Each row is a point on a tangle of strands that fork and nearly touch. The rows are in no order.
Two points are linked if the straight distance between their rows is under 46.4. Some points are linked to none.
q609: [ 10 -43   6   2   5  43  21  11 -18  -4]
q183: [ 25  29  13  24 -22  -3 -44 -43  11  10]
q856: [  8   5  23  -3  -3 -24  13 -14 -24 -40]
q887: [ 48 -47  11   8  -3  17 -43 -19  -9  26]
q290: [  0  -3  25 -26   0 -66  52   6   2 -25]
q531: [ -6  43 -20  32   3  53 -38 -19  16  42]
q325: [-26  -8  11 -29 -25  -5  55  40  12 -37]
q509: [-15   6 -23  -1  12 -48  18  16  -8 -14]
q36: [ 27 -12  24  -6 -18 -25  25 -13 -15 -40]
q939: [ 39 -58  -9   4 -11  10  12  11   4   9]
q997: [ 45 -56 -23   8 -23 -18  13  14  20   2]
q695: [ 33 -43 -31   4 -26 -31  13  18  24  -4]
q773: [ 33 -14   8  19  -7  14 -34 -24   1  -8]
q99: [ 32   9 -24  31  -6 -17 -60 -31  22  14]
q847: [-30 -30 -51 -11   5  32  32  66  33   6]
q670: [ 29 -19  29 -17 -35 -36  43  -2  -3 -38]
q425: [ 43 -25   8  23 -11   9 -45 -35   7   9]
q538: [ 17  45  37  14 -26   3 -33 -53   0   4]
q993: [-20 -15 -43 -12  33  78 -38  17 -14  36]
q748: [-47  66  43  -6  21   1  -9 -32 -18  -1]
q759: [-10  30  12  13  -2  83 -30 -18  -9  54]
q845: [ 10  55  31   7  10 -55 -33 -58  10  25]
q262: [ 35 -62  45 -16  -7  34   0   5 -40  16]
q747: [ -3  25  16  -5   9 -22   6 -13 -27 -32]
q935: [-48  20  30  -8  42 -39  36  -3 -32 -20]
q209: [-12  52  -4  12  33 -61 -41 -40  12  46]
q660: [ 31  -2 -46  30   7 -13 -54 -12  20  14]
q302: [-18  48 -24  15  16 -41 -46 -27  11  32]
q926: [-55  53  43 -10  30  -3   4 -22 -30 -24]
q20: [-30 -22  -1 -14  -1  61  53  45  -8 -19]
q575: [-24   3  -7  11  17  65 -17   3 -12  -4]
q752: [  4  65  51  10 -24  11 -16 -53 -10  -1]
q791: [-13  44 -39  26   9 -17 -54 -13  13  20]
q969: [ 26 -67   9 -28 -15  29  31  37  -1  22]
q870: [ 30 -53  12  -6   3  40  -1   7 -29  14]
q904: [-15  47 -27  28   1  31 -43 -13  13  25]
q782: [-41 -12 -44   2   4  23  39  63  12 -11]
q687: [-47  -2   4 -13  -6  40  59  53  -6 -35]
q897: [ 23  -2 -15  14  -3 -21  -5  -6  -8 -25]
q213: [-12 -28 -67   3  16  27  19  57  22  19]
q628: [ -1 -56   8 -34 -10  49  44  43  -1  13]
q255: [ 14  -2 -22   5  -1 -35   6   4  -4 -25]
q114: [ -7  39  -2  26  -4  71 -33 -23   8  49]
q829: [ -8  69  59  -2 -11  -1 -11 -56 -14  -2]
q192: [ 37  34  -8  28 -21  -9 -52 -43  18  24]
q787: [-56  38  41 -12  44 -23  18 -15 -32 -22]
q565: [  6 -20 -50  13  28  46 -35   8   2  21]
q525: [ 17  42  34   0  10 -48 -33 -54   3  -1]
q532: [-19  -2 -24 -17  -2 -54  36  35  13  -8]
q504: [ 18 -11 -57  33  18   6 -48   2  17  15]
q18: [ 42 -71   7 -12 -16  14  17  21  -2  19]
q874: [-21  -1  17 -20  24 -70  51  10  -4  -8]
q355: [ -7 -31   9 -25 -34  -6  47  37  25 -35]
q686: [-10   9  18 -12   0  88 -37 -17 -22  58]
q193: [ 17 -43  17  -6 -15  33  34  16  -7 -14]
q767: [ 15 -10  28 -31 -20 -57  51   5  10 -33]
q3: [ -5 -21 -54   3  36  58 -39  16  -6  40]
q484: [ -4  29  13   0  14 -28 -18 -23 -16 -18]
q821: [-43   3 -41  -3   2  -6  32  53   5 -15]
q380: [  3 -44  22 -26 -37  14  47  34  22 -24]
q295: [ 30 -18 -38   3 -14 -46  12  16  11 -12]
q132: [ -8  31 -43  30   8   8 -50  -9  20  18]
q562: [ 14 -48  22 -14 -28  22  44  21   6 -14]
q899: [-14 -12 -16 -23 -23 -41  37  36  25 -21]
q125: [  8 -12 -53  26  20  30 -42   7  12  16]
q418: [-42  10 -15 -11   2  -7  44  43  -9 -27]
q568: [-39   2  11 -19 -16   5  56  40  -4 -42]
q415: [ -3  52  15  14  30 -68 -36 -53  15  40]
q28: [  2  37  21  -1   3 -28 -30 -36  -8  -9]
q87: [-15 -17  -2 -38 -25 -48  38  39  40 -31]
q717: [ 25 -19   0  18  -7   5 -13 -15  -8 -21]
q641: [-26  66  58  -7   9 -10 -11 -43 -16  -2]
q944: [ 40 -52  12  -5   5  35 -33  -6 -23  28]
q665: [-34  12  20 -13  32 -53  46   2 -17 -18]

A fork is a point with three links. Follow the links from the first point to the second and name the forks in between, in order.
q695, q899 => q255
q262, q773 => q870
q562, q687 => q568

A fork is a point with three links, a tip a point with one. Leave the first point through the second and follow the links. Name the first fork or tip that comes.
q255, q295 => q628
q132, q904 => q686
q425, q773 => q255
q897, q717 => q870
q193, q562 => q568
q192, q99 => q993
q509, q532 => q87
q568, q418 => q213

Name the points in between on the shortest way along the links from the first point to the second, in order.
q821, q325 => q418 q568
q380, q425 => q562 q193 q609 q870 q944 q887
q568, q213 => q418 q821 q782 q847
q695, q969 => q997 q939 q18
q132, q525 => q791 q302 q209 q415 q845
q787, q538 => q926 q748 q641 q829 q752
